Each row is a point on a tangle of strands that fork and nearly touch. The rows are in no order.
In the rows, zero is written as 128.
Two points are linked if the straight distance between their rows is under 143. Some points are linked to none.
(1365): [179 199 122 153 155 176 137 109 174 173 154 107 124 121 106 125 117  93
  73 175 129 151 161 106 101 121 102 150 167 138 111 117 117 144 166 145]
(635): [ 91  85 123 144 150 126  73 119  94  85 125 120  96 121 164 112  88  96
 149  92 161  97 127 149 148 133 113 172 114 129 113 125 119 131 112 140]
(1495): [122 114 121  93  95 109 153 140 118 109  81 128 147  58 160 124 160 183
 158 121 112 144 125 139  73  96 108  85 165 136 145 152  67 179 101 103]
(1586): [148 130 145  86  89  49 166 133 162 150 125 144 144 143 131 107 143 122
 128 142  55 176 136  97 119 107 124  64 145 180 147  86 142  89  74 144]
(88): [106  50 110 178 150 139 107  78  93 112 154  93 122 179 146 109 134  82
 153 112 118  96 133 142 179 135 135 144  87 134 137 137 145  87  91 140]
(1137): [ 99 121 141 102 104  48 110 162 117  65 114 177 134 111 138 134 105 153
 152 107 130 153  97 129 119 121 150  95 131 135 112  99 153 150 128 136]
(785): [120 129 128  86 177 103  91 172 184 130  87 140 118  63 109  75 120 134
 110 144 105 158 116 113  95 107 132 106 138 152  88  90  80 111 124 135]
(113): [127 132 157 114 111  91  90 152  97  52 106 176 121  98 139 162 103 153
 148  92 124 125 117 140 119  82 143 112 110  90 115 128 152 192 136 154]
(572): [146 178 122 138  74 115 173 130 127 116 147 183 141 138 117 159 117 148
 114 141 128 131 176 121 126 101 120 126 168 115 182 149 150 200 149 123]
(908): [ 98 138  92 118 141 167 143 129  99 119 141 145 136  83 152 124  95 164
 133 166 155 146 122 116 120 158  90 172 182 135 131 137  97 172 149  93]
(1282): [116 142 129 169 127 130 134 110 189 137  74 121  94 180 141 104 133 136
 101 159 129  69 191 164 111  92 106 136 161 136 142 124 102 136 164 113]
(124): [206 153 170  73 110 104 118 166 144 157  94 140 134  88  96 129 146 111
 113 118 106 162 139  99  69 123 145  88 125 111 132 126 115 133 137 133]
(426): [128 111 123  94 114  64 115 165 123  89 130 150 162 100 123 155 143 173
 150  99 147 155  71 135 150 136 186  79  92 105 101 121 166 130 124 132]
(231): [120 154  85 124 162 131 175 115 179  79 137 121 147 124 131 162 129 209
 127 155 122 151 128 144 158  92 113 141 150 112  89 115 150 166 129 127]
(1128): [213 138 162  59  87  94 102 171 114 174 110 127 150  90 147 152 113 123
 129 109 134 178  87  75  84 166 138  85 125 115 109 145 127 115 132 129]
(904): [157 113  97 106 127  98 137 147 141 108 119 117 142 103 115 166 182 154
 158 116 162 134 110 163 144 134 175 100 102  83 128 152 156 164 119 123]
(1427): [119  83 111 110 120  99 122 158 146 116  88 137 135 130  93  98 180 105
 143 125 149 141 146 175 122 172 159 134 107 136 179 109 118 118 139 110]
(1301): [157  86 112 116 162 117  86 144 110 177 141 104  89 159  77 146 165  53
 130  80 195  92  89 184 178 218 163 160  60 127 122 138 157  96 120 116]
(372): [115 137  94 118 151 188 181 123 140 111 146 124 164 146 122 154 156 196
 139 156 111 160 129 131 151 127 108 163 123 110 125 120 145 128 135 124]
(1120): [134 134 168  88  90 116 113 156  98 106  78 155 133  83 146 134 144 172
 151 102  74 140 119 118  69  65 110  75 140 111 157 157  88 186 104 141]
(1150): [164 152 145 148 113 165 153 101 137 137 156  78 146  73 101 145 163 159
 107  95 144 108 106 128  97 101 172  94 116  96 104 161 101 107 143 103]
(532): [ 84 108 126 136 125 173 123 128  98 130 139 183 156 162 139  89 111 125
 150 155  89 148 130 120 153 120 113 158 141 157 183 119 122 134 104 160]
(461): [142 136 154 139 216 167 100 145 195 177  79 124 105 209 107  98 167 109
 126 163 101 115 126 141 153 104 113 134 107 127  89  94 120  86 124 158]
(204): [145  91 171  93  84  98  74 150  86 125  49 121 117 135 195 134 142 113
 182  85 129  97 119 145 128 126 131 109  90 108 175 159 113 151  79 163]
(936): [120 124 107 129  99 116 146 126 130 162 174 134 175  84 123 109 120 113
 114 151 117 181 107  90 109 156 141 101 157 178 130 113 110  85 111 118]
(1543): [ 96 149  99 139 134 122 116 109 112 129 156 127 107 118 177 130  48 123
 108 163 165 114 126  87 142 162  80 168 193 147  93 132 123 149 148 108]
(430): [101 168 166  79 129  90 166 155 157 124 105 166 140  83 128 134 119 216
  85 119  40 156 112  74 110  59 120  70 130 144  85  90 117 117 116 130]
(856): [116 151 132 121 158 118  84 162 204 204 108 145 145 131 133  85 105 128
  81 183  97 139  81  84 140 108 154  85 129 165  89 106 107  73 118 167]
(1092): [173 132 129 137 106 125 149  96 114 127 129 109  81 200 127 143 120  66
 145 135 134 106 203 133 134 159 114 167 126 106 165 134 182 122 130 115]
(737): [ 86 103 170 154 118 152  88 104  64  75  95 141  73 147 169 109  73  92
 157  99 128  66 153 154 113 113 105 180 128 127 148 123 118 146 117 133]
(1332): [121 147 102 135 145 122 157 109 121  30 171 125 103  87  93 144 107 140
 147 107 127 160 132 154 110 108 122 148 128 110  85  96 170 147 137 117]
(1240): [100 118 171 134 105 196 120 120  63 147 132 176 147 137 122  89 110  86
 144 133  65 153 138  95  88 125 102 152 137 165 187 120 103 122 109 156]
(1350): [ 93 119 102 178 145 155 118  99 108 125 174 136 121 141 107  88 122  96
 104 144 155 115 147 145 179 159 142 171 133 144 187 150 117 152 145 155]
(1246): [145 149 113  87 117 101 144 162 150 129 121 133 136 147 121 175 108 147
 123 142 155 163 109 110 127 191 126 155 131 115  97 107 180 117 167 100]
(814): [173 102  90 128 159 107 118 120 125 119 136  79 100 105 106 137 176 100
 151 102 192 113 107 193 174 158 178 121  82  89 133 159 141 156 110 126]
(1228): [158 175 126 125 142 110 142 134 199 138  96 155 111 114 122 108 122 132
 105 159  94 136 183 127 105  40 106 100 172 135 127 123 125 176 116 162]
(654): [109  89  98 119 110 132 170 120 108  88 125 103 161  47 136 136 184 195
 169 109 138 136 116 162 109 105 147  90 124 111 139 155  89 146 104  92]
(336): [127 134 116 102  74  47 127 166  62 111 121 183 149  91 170 130 114 149
 167 126 146 174  95 111 107 152 122  73 181 147 188 160  96 194 102 114]
(253): [186 126 120  96 114 110 129 136 152 163  92 113 134 147 154 135 152 114
 151 151 145 130 147 123 135 141 136 116 144 114 144 145 128 141 109 129]
(729): [111  95 107 127  84  82 180 110 116  88  99 127 119 149 150 147 178 157
 168 127 128 107 181 167 125 121 125 109 139 122 184 141 144 170 115 104]
(86): [161 155 157  98 139 154 144 152 134  92 110 131 132  97  71 172 172 164
 130  96 116 134 133 144  95  98 147 125  86  68 108 123 153 154 163 124]
(398): [123 110 158 101 114 142 131 143 129 150  92 101 145 194 155 178 159 178
 142 122 137  90 100 131 141 159 134 139  95 107  93 119 140  82 149  90]
(806): [119 127 162 144 107 163 108 103  90 133 150 127 132 165 153 132  84  93
 143 115 103 118 132  79 122 120 114 150 124 130 118 123 148  99 109 156]
(1465): [ 79 112  85 139 112 132 166 120  84 100 177 153 121 151  93 126  95  81
 156 134 103 180 140 114 103 202 101 180 134 157 147  97 192 104 135 100]
(1580): [133 142 146 180 182 170 124 104 190 142  92  96  99 184 118  99 152 121
 103 153  99  97 163 149 109  83  93 137 131 134  97 104  99  91 153 121]
(96): [123  87  92 165 163 153 137  72  96 143 163  39  97 149 126 150 145  94
 127 119 142  81 133 121 136 187  92 153  99 112  91 169 138  81 151  58]
(1285): [ 81  75 138 184 133 154  87  99 112 148 138  86 128 117 126  89 127  84
 105 105 141  73 113 123 107 146 143 134 113 151 120 140  70  72 147 110]
(1080): [114 108 130 152  93 111 179  95 152 128 125 140 129 170 131 103 141 136
 124 141  85 115 184 147 126  83 118 112 151 168 173 109 128 114 111 121]
(581): [174 145 146 129 128 111 141 100 153 112 163 108 110 146  90 135 117  92
 115 116  98 134 143 113 104 105 145 115 119 127  87  98 169  82 121 122]
(15): [177 116 154 135 122 110 110  97 116 112  81  96  74 182 171 147 126  82
 160 112 143  66 197 158 136 112 116 146 116  90 148 141 147 151 105 130]
(1192): [132 147 121 146 154 105 135 114 205  95  85 123  91 160 132 129 130 144
 116 147 112  91 175 161 119  50 116 121 151 116 105 111 137 163 136 136]
(437): [131 125 129  98 110  85 174 108 135 134 153 120 136 119 131 119 110 110
 130 142  53 199 137  80  81 118  88 100 158 194 105  73 141  69  82 112]
(849): [154  92 109 166 159 157 113  82 132 138 124  73 111 111 141  78 146  91
 134 128 142 105 156 148 129 114 135 127 132 127 146 155  84 124 105 139]
(958): [118  85 134 147  76 107 110  97  80 167 136 100 125  90 177  79 111  78
 138 128 137 104 133  94 102 155 140  88 156 164 166 161  74  90  91 113]
(1334): [171 157 151 106 180 138 113 160 189 161  68 159 120 188 107 109 164 115
 133 160 100 131 155 136 157  87 131 118 114 105 134 110 145 142 112 182]
(594): [ 42  94 118 158 183 171  66 133 135 131 109 105 117 154 160 123  83 121
 112 106 142  83  79 112 129 134  79 179 108 154  52 119 103  89 152 128]
(297): [149 100 118 147 134 162 109  89  73 112 161  88 119  65 139 105 109  79
 155 102 150 131 138 118 116 134 135 137 123 115 142 165 108 131  85 137]
(891): [ 55  88  71 172 133 179 174  94  75 116 197 135 144 114  78 109 122 104
 132 130 111 148 123 121 123 186 117 171 130 160 161 127 149 114 141 102]
(312): [ 92 102 110 149  96 175 158 107  49 117 183 153 151  75 104 105 119 114
 142 120 120 151 121 121 105 157 131 143 142 150 182 145 112 124 118 100]
(502): [143 127 123 128 182 141 122 126 169 131 107 107 120 213 143 169 163 166
 142 138 153  86 106 173 206 118 139 145  93  98  87 117 162 145 131 144]
(603): [128 134  85 148 132  53 128 112 161 139 132  92 111 106 171 118 120 137
 106 152 206  89 134 134 171 149 146  95 175 123 124 168 107 154 133 110]
(913): [163 147 146 119 184 134  86 146 152 110 105 114 101 153 124 167 135 134
 125  97 171  98 101 171 171 105 140 152  85  83  81 123 158 171 149 171]
(225): [125  93  76 126 113  62 149 120 104 121 153 117 125 144 139 101 129  69
 175 137 138 182 144 122 120 191 129 108 139 170 150 114 157  82  85 102]
(488): [145 145 164  91  89 131 108 156  79 117 112 159 122  62 122 110  93 106
 134 113 111 169 120 102  42 140 104 130 159 146 147 123  83 147 143 117]
(1640): [124 184 101 150 144 170 168 134 167 138 174 152 179  96  98 135 139 199
  81 158 124 159 116 136 155  85 127 125 153 125 144 145 100 173 152 147]
(711): [119 110 120  90  73  92 173 142 130 125  77 114 141 153 154 173 187 185
 156 132 137 111 141 143 119 163 132 117 129 113 160 144 137 142 142  86]
(104): [215 152 143  92 157 145 129 132 141 144  95 124  98 200  97 183 161 111
 171 127 140 118 144 158 155 131 134 145  98  77 106 118 195 164 115 141]
(1085): [114 120 175  92  79 106  79 155 104 108  28 140  99 123 167 112 136 136
 162  98  90 106 119 137  77  99 106 104 124 126 176 149  89 171 101 155]
(912): [167 127 110 120 169 131 115 123 111 194 155  64  65 157  82 174 163 103
 117  91 197  69  88 186 176 212 147 154  82 118  82 167 146 116 146  86]
(5): [ 52 106  90 173 178 177 105 117 129 147 154 141 140 161 129  90 101  96
 103 163 133 124 116 113 162 162  99 187 144 172 137 122 112 143 150 159]
(499): [149 118 140 117  83 125 105 125  73 160 129 128 127  60 150  86 100  60
 137 131 128 157 138  95  58 163 113 118 167 166 171 141  69 130 110 119]
(1068): [122 175  98 172 179 179 170  97 169 124 191  93 135 112  98 116 145 159
  76 157 137 147 124 159 153 108 130 155 145 144 133 151  93 178 168 154]
(730): [121 153 187  96 129 155 110 156 121 103 105 150 125 188 119 153 113 133
 134 115  92 135 130 106 119 124 106 167  98 106 103  79 172 105 157 152]
(1528): [100  81 138  93 116 121 116 151 101  81  71 168 117 127 111  93 149 110
 170 118 109 153 152 172 100 144 115 156 124 151 195 102 107 155 119 133]
(921): [123 162  99 140  81  81 185 112 132  98 174 146 132 140 128 155 109 153
 125 143 147 138 150 121 147 142 141 118 159 125 141 130 180 141 135 105]
(1741): [102 142 150 106 112  86 175 141 152 147 134 162 140  48 117  94 115 170
  96 127  65 167 119 107 103  50 118  53 162 184 122  89  90 117  88 114]
(40): [146 159 129 143 124 132 168 104 118  66 176 149 113  65  68 126 112 118
 123 100 108 157 163 150 100  67 126 127 144 121 139 116 144 167 118 131]
(1247): [129 153 139 123 114  65 113 150 148  82 111 198 119 120 128 163 123 158
 114 126  97 131 152 126 112  37 143  80 147 100 120 140 171 219 125 167]
(750): [157 141 101 135 136  88  87 130 172 199 118 104 111 121 192 110  90 106
  97 155 189  93 112 107 170 141 137 105 162 144 104 162 106 128 115 143]
(21): [136 150 129 132 110 123 160 119 167 131 129 112 162  69 146 146 137 198
 106 130 125 123 112 116 105  72 148  74 156 118  96 152  97 135 122 109]
(1740): [113 169 152 118 147 117 120 149 186 124 108 147 153 131 136 153 109 213
  88 138 119 123  84 107 142  89 145 108 129 111  63 113 138 120 160 139]
(292): [123 139  95 168 174 159 150  94 142 147 177  79 118 155 116 110 158 126
  93 154 165 109 131 159 196 150 142 154 126 132 161 175 110 154 163 154]
(563): [121 153 125 140 130 136 110 133 167 191 165 139 177 108 120 115 103 117
  66 168 108 155  89  75 126 141 154 103 147 169  97 106 112  80 141 149]
(1043): [ 98 140  98 127 162 124  99 139 192 170 120 129 147 161 176 115  82 155
 106 179 117 136  85  91 166 118 120 129 150 156  73 117 131  97 113 154]
(1512): [151 133 149 104 175 198 116 143 142 172 103 104 142 142  97 135 159 111
 127 140 119 146 121 106  94 153 107 158 108 112  94 106 115  94 150 127]
(23): [118  86 121 141 127  94 115 107 111  49 115  97  93 111 142 124 128 118
 173  96 141 109 147 171 108 116 130 132 115 118 109 110 125 124 117 103]
(622): [132 119  78 124 158 203 175 130 131 148 162 133 162 153  84 124 164 127
 142 162 104 186 144 133 154 163 115 173 110 124 169 127 163 122 128 145]
(198): [135 130 128 150 143 166 120 120 124 103 138 142 123 121  81  99 139  94
 126 124 130 140 164 158 131 123 139 164 114 117 178 130 122 155 133 159]
(316): [120 124 143  83  91 100 140 145 132 111  91 119 135 166 172 171 121 177
 146 131 119 134 116 109 113 158 107 141 137 124 102 107 150 112 141 102]
(506): [104  71 137 138 110  97 112 111 107 101 115 119 112 223 163 142 136 111
 166 117 127  78 144 161 187 142 135 147  78 122 144 110 167  90 118 126]
(1730): [135 100 118 129  61  68 155 104 120 170 129  99 143 124 182 102 143 125
 140 148 129 119 137 104 120 158 146  66 166 166 168 147  96  87  91 101]
(1302): [ 86 137 120 155 169 206  99 126 100 124 178 114 148  89  98 123  99 116
  97 113 150 145  83 103 120 154 114 187 124 133 103 138  99 152 172 149]
(1140): [124 146  73 117 134 127 148 153 142 127 145 133 134 118 101 138 132 135
 116 156 173 161 129 137 146 201 129 171 137 115 142 131 151 147 169 108]
(213): [139 135 118 142 113 157  97 149  70 147 147 185 153  90 148 106  90 122
 140 152 141 140 131 126 142 120 120 131 155 114 211 188  74 190 107 143]
(790): [ 85 123 123 161 172 210  80 143 108 173 119 160 145 164 145  88 107  91
 135 152 127 134 122 104 161 141  92 178 123 141 159 139 112 138 121 194]
(1154): [ 70  64 110 129 162 112  71 142 124 117  91 100 103 170 173 131 103  99
 130 109 150  92 116 132 131 173  72 185 107 155  71 107 111  81 149  84]
(1155): [119 175 148 129 188 155 110 153 190 142 123 127 140 140  98 130 122 161
  74 150 126 138  93 113 137 118 131 150 121 126  69 100 123 111 173 150]
(709): [141 180 161 157 150 138 124 120 136  79 162 171 125  93  70 120 121 136
  95 102  93 130 145 134 133  29 155 101 113 102 135 128 132 175 124 182]
(1714): [154 100 120 135  97 129 158  99 105 116 145  64 133  51 129 131 167 139
 151  87 152 111 121 139  86 130 166  84 117 102 121 163  94  99 108  80]
(1101): [137 135 110 100  61  55 155 138 114 150 119 137 162  98 182 122 133 157
 149 147 131 168 115  97 108 149 127  61 180 168 167 152  98 136  92 113]
(133): [119  86 113 143 133 159 149 107 102  87 108 149 110 155 113  97 142 108
 158 137 111 131 200 175 129 130 108 178 132 139 204 119 135 154 122 134]
(1630): [ 89 130 135 135 184 151  96 134 175 113 102 102 118 168 134 145 110 153
  99 134 130 111 104 129 125 127  95 177 121 127  47  91 119  94 171 110]
(678): [177 171 182 109 174 217 135 163 118 159 109 130 150 141 104 159 173 158
 144 129 115 157 109  98 118 119 110 138  96  67  90 123 136 117 142 150]
(552): [189 204 135 133 137 189 150 121 142 201 161 107 145 152 116 173 125 118
  86 163 145 145 125  81 125 163 117 152 139 105 103 137 152 123 170 129]
(28): [181 190 168 142 173 207 118 144 120 184 139 112 135 154 138 178 127 140
 108 117 167 132  89  89 144 137 102 156 116  86  69 149 141 130 161 163]
(1221): [126 132 118 169 145 143  93 108 148 208 127  91 117 149 167 100 110  80
  89 157 165  76 136 106 149 150 116 132 150 150 125 151  91 104 139 143]
(1121): [158 138 125  79  96 100 132 168 114 151 156 142 181  63 121 133 123 142
 128 130 120 211  78  76  96 162 148  85 132 144 121 129 121  98 118 121]
(175): [ 98 123 121 122 119 151 125 141  77 126 133 189 135  81 162  88  82 133
 145 153 123 135  91 121 104 124 110 135 183 161 169 141  76 170 115 110]
(1535): [ 95 128 152 186 117  91  90 107 133  63 122 144  76 116 114  91  90  90
 108  95 157  66 145 177 120  91 162 135 142 132 140 120 109 154 144 130]
(1484): [123 105 147 124  95  91 138 102 149 128 118 137 125 167 159  87 129 120
 147 137  55 121 147 122 131  69 129  77 137 168 153 109 125  90  65 157]
(1175): [104  99 143 104 150 138 152 128 141  91 132 124 135 146  86 127 169 146
 136 116  65 143 124 144 124 108 138 126  77 131 102  73 148  65 124 115]
(287): [136 154 150 149 106 161  97 174 102 155 115 199 170 144 130 119 127 143
 132 139 116 135 136 124 148  86 134 107 119  99 215 174  91 167 120 177]
(1455): [ 92 149 177 143 110 151 183 130 158 145 134 150 151 105  69 108 162 167
  75 113  78 124 156 138 105  56 131 103 122 150 143  88 104 104 146 116]
(928): [120 174 130 146 116 147 138 150 136 102 140 183 160 107 108 156 127 193
 104 130 127 128 133 137 126  67 132 118 148  95 149 155 114 202 159 137]
(1171): [117 157 162 167 107 124 134 126 161 124 146 170 145 109  74  99 146 132
  77 111 109 108 142 144 126  55 172  87 124 134 161 125 107 135 137 157]
(929): [197 110 120  95 179 113 113 121 157 144  92 108 110 194 138 163 162 127
 177 139 132 107 123 166 188 107 144 118  99  96  84 115 169 145  77 145]
(789): [163 179 132 118 164 142 161 129 210 186 122 120 135  99  87 128 138 128
  58 176  96 165 159 118  90 106 107 118 154 159  95  77 105 104 155 115]
(915): [ 76  74 126 137 127 118 104 124 100 117 106 102 104 191 173 136 128 128
 131 116 159  57 141 145 164 177  96 172 103 125 124 132 128  90 158  85]
(1070): [121 153 127 138 133 105 118 126 153  85 101 196  95 112 130 103  91 126
 135 142  96 120 158 152 116  30 121 105 169 137 154 133 130 215  93 162]
(661): [159 131 122 129  97  77 101 144 134 186 158 146 150 165 157 131 110 101
 110 131 174 111 101 101 200 164 175 104 126 131 144 153 158 111 110 156]
(355): [ 84 131 177 120 141 160 142 143 143  93  97 155 133 190 104 124 158 165
 134 126  64 117 154 141 132  83 113 145  96 121 125  75 143 104 144 148]
(490): [144  85 132 141 125 101 120  82 139 134 150  92 130 183 165 110 119  91
 152 134  71 123 123 100 142  99 138  90 118 153  95 116 144  54  62 137]
(893): [155 144 154 104 102  99  99 173 147 130  83 148 123  59  97 108 129 107
 101 115 151 144 142 131  50 136 141 116 151 132 141 125  81 153 172 110]
(1744): [148 135  93 137 107 111 171 110 130 119 159 136  99 190  95 132 111  64
 137 149 106 165 186 125 118 182 104 171 132 140 153  99 204 103 137 109]
(991): [ 85 157 134 131 116  74 151 139 183  94 111 166 150  93 129 159 113 220
  86 134 124 125 106 131 117  74 147  85 163 132  82 121 129 156 153 111]
(1327): [ 94 123 101 112 101 104 147 131  63  56 159 121 117 112 155 171  98 159
 182 103 155 146 103 127 130 175 120 147 117 101  99 120 186 126 131  98]
(588): [119 140 141  67 155  79 125 186 168 111  92 180 138  81 105 115 135 175
 108 130  79 172 120 104 116  92 137  86 122 132 106  94 117 144 122 144]
(1149): [131 143 118 123 135 101 120 133 136 174 153 100 121 137 152 167 133 164
  83 124 223  63  91 134 209 182 147 130 123 107 114 181 138 134 166 114]
(826): [136 169 173 134 157 159  85 174 144 145  99 175 134 167 133 121 125 143
 130 130 111 123 111 114 167  74 136 115  94  88 127 131 142 129 123 201]
(527): [141 122 116 123  79 150 187  98  85 125 149 118 135 101 141 124 133 133
 154 132 109 150 165 117  91 135 104 127 156 141 170 145 121 130 108  99]
(525): [ 97 169 111 148 138 132 116 109 167 128 141 141 117 138 174 120  44 158
 101 173 118 122 108  96 132  93  98 138 184 157  72 115 130 132 128 136]
(365): [ 93 135 168 147  59 140 197 120 126 127 131 168 146 144  85 130 161 158
 106 108  92 111 178 157 110  78 124 120 132 149 196 114 129 137 152 111]
(663): [143 135 166 133  75 183 135 142  78 166 127 169 168 144 116 110 153 114
 137 130  96 147 161 117 118 131 132 127 115 126 229 152 105 128 122 153]
(1388): [105 140 141 126 157 172 129 119 111  39 154 152 105 125  74 136 102 118
 139 113 100 155 146 144 113 110 107 195 111 111 108  79 168 144 146 140]
(1278): [118 115 110 106  93 160 172 104  63  94 142 102 115 123 160 156 119 154
 175 127 125 134 150 112 111 167  88 163 137 103 135 145 153 132 126  90]
(1552): [126 140 185 140  95 165 117  89  64  97 121 131  92 153 160 127  67  84
 149 107  98 111 164  99  78 115  87 170 151 131 140 125 134 135 114 132]
(1017): [118 156  95 132 135 124 162 124 157  95 138 103 141 116 134 180 137 209
 111 134 174 114 108 145 155 137 141 140 135  91  96 150 140 165 171 100]
(1156): [136 139 103 145 151  95 111 134 139 129 207 102 116 118  68 135 108  68
  94  94 162 164  59 126 150 191 184 133  91 135  87 122 182  97 148 142]
(699): [122  88 129 129 152 173 126 121 121 155 138  84 147 162 105 145 179 136
 139 114 137 108  79 143 152 160 160 138  75 113 100 128 134  67 129 105]
(72): [127 153 152 160 135 175 115 116 133 138 136 121 142 150 153 124 114 146
 128 131 119 110 117 106 150  87 129 125 126 107 111 141 125 119 118 168]
(478): [ 91  82 155 116 124 122 132 115 124  57  91 108 113 122 128 122 156 159
 159 101  82 106 136 165  91  88 117 123 100 129 105  89 103  96 129 101]
(1381): [155 107 113  95 150  88 130 125 157  85  79 133 118 175 161 151 154 134
 189 147  99 128 161 155 157  82 123 117 115 102 124 109 172 173  82 163]
(397): [ 73  43 111 147 143 120  92 113  82  84 166 111 138 136 116 116 124  70
 165  89 117 138  89 132 151 161 146 142  65 143 105 101 153  70  92 137]
(456): [161 100 115 127 176 145 117  91  96 197 144  48  89 161 149 167 153  99
 128 107 188  54 116 135 175 182  97 144 100 117  79 179 135  94 119  87]
(387): [136 147 163 103 142 114  80 164 142  93  95 158 108 169 147 163  83 138
 123  96 148 109 117 129 150 117 116 164 101  97  81  97 183 147 161 167]
(1690): [146 150 129 125 153 137  81 142 173 172 110 120 119  37 125  66 100  97
  88 155 115 144 118 103  74  96 135  89 153 157  98 122  62 111 120 145]
(803): [137 106 133 125  77  55 133 106 105  92  84 110  91 164 182 161 137 116
 168 117 153  68 184 150 138 129 131 107 132  99 158 152 158 168 114 115]
(1219): [ 64 129 172 129 117 135 178 128 137 151 142 170 138  89  94  71 130 159
  84 122  39 140 133 120 116  42 115  86 135 189 142  74  92  92  96 122]
(1340): [192 164 120 145 156 128  96 125 168 160 152 126 135  57 106  76 121  94
  96 139 128 150 124 120 122  73 159  78 146 128 132 154  82 146 104 177]
(112): [111 127 107 119 131 105 125 129 131 137 144  92 141 109 182 175 107 194
 110 125 198  98  79 110 177 168 136 129 135 107  71 155 130 115 147  98]
(836): [118 110  96  96  98  98 118 178  60 114 127 165 156  57 140 113 132 135
 179 122 174 186 106 133 112 191 135 112 144 130 186 159  87 169 119 100]
(1564): [180 110 111 140 141 121 100 115  89  98 142  97 106  80 123 125 126  67
 153  92 183 133 146 162 151 151 154 141  91  87 166 170 141 161  86 152]
(1503): [163 107 121  98 162 183 115 141 113 204 115  86 119 163  97 164 148  68
 143 118 149 128 112 112 110 214 105 177  93 118  91 127 149  88 142  94]
(85): [177 143 142 120 155 110 100 128 116 171 147  92  82 140 133 179 135 116
  90  68 227  46  86 162 186 169 151 140  93 114  84 170 145 130 148 134]
(71): [135  72 124 109 139 130  95 142  91 148 131 104 113 166 102 151 139  51
 148  84 153 125 103 135 144 206 136 170  65 122 116 119 173  73 123 114]
(132): [102 107 123 170 116 127 103 101 131 191 137  90 125 147 136 114 109  68
  80 149 142  81 142  91 104 185 116 137 140 165 114 128  90  70 169  84]
(53): [115 147 123 130  72  75 187 114 135 161 168 150 144 112 114 116 106 100
 100 157  94 188 149 104  84 145 110  96 180 216 144  74 136  86 114  95]
(1119): [ 86  72  85 118 142  88 110 153 131  92 119 118 145 112 134 113 156 140
 163 123 178 139  95 169 167 172 159 130 105 131 131 115 122 112 120 115]
(3): [192 176 146  95  71  93 145 152 134 155 134 153 148 160 140 190  96 152
 107 128 147 148 115  82 128 162 142 115 137  99 112 138 193 136 163 118]
(1250): [178 185 172 123  65 153 163 130 111 143 145 134 136 151 100 180 125 137
 113 107 122 123 138  99  94 136 149 127 111  84 136 139 179 112 170 112]
(710): [140 114  83 132  96 109 151 141  98 142 152 134 158  35 118  91 153 117
 143 135 174 170 137 136 111 164 152  86 151 142 191 167  79 140 109 100]
(555): [117 146  70 141 122  76 151 130 153 135 149 137 135 118 129 120 127 136
 109 170 185 130 148 137 170 170 142 122 170 133 165 147 134 162 147 111]
(1158): [ 94  88 123 105 124 135 111 141  82  64 156 126 143 113 124 149 120 134
 176  97 123 157  84 135 141 154 140 155  76 107 102  98 169 101 120 135]
(550): [142  85  97 162 140 167 152  83 112 187 165  58 123 147  88 128 187  99
 125 125 134  93 112 142 133 186 158 123  93 123 133 164 129  63 134  70]
(269): [ 88  90 153 199 144 192  87  91 100 135 117 104 114 120 135  63 127  97
 131 106 126  78 132 144 122  96 140 128 113 136 151 152  75 100 111 156]

A fork is a point with three links, a tip a point with one. Leave the first point through the second and follow the links. Name the first fork or tip that comes.
(789); (1365) | (912)
(23); (635) | (555)
(1740); (991) | (204)
(856); (1043) | (1350)

Follow the links from the first point to the second, and from the first to the third. Name the last point that the two ways share.
(1332); (1340); (124) | (1455)
(912); (915); (269) | (316)
(1228); (663); (550) | (555)
(1365); (1465); (921) | (316)
(1080); (710); (1350) | (936)
(1250); (1240); (1744) | (1246)
(790); (1512); (297) | (555)

A fork is a point with three links. Follow the links from the first point to the second and name the forks in between, in order.
(603); (1119) | (555) > (1350)
(1219); (1119) | (1455) > (1484) > (936) > (1350)
(53); (1528) | (936) > (1350)
(814); (397) | (555) > (1246) > (316)
(1543); (398) | (1350) > (555) > (1246) > (316)
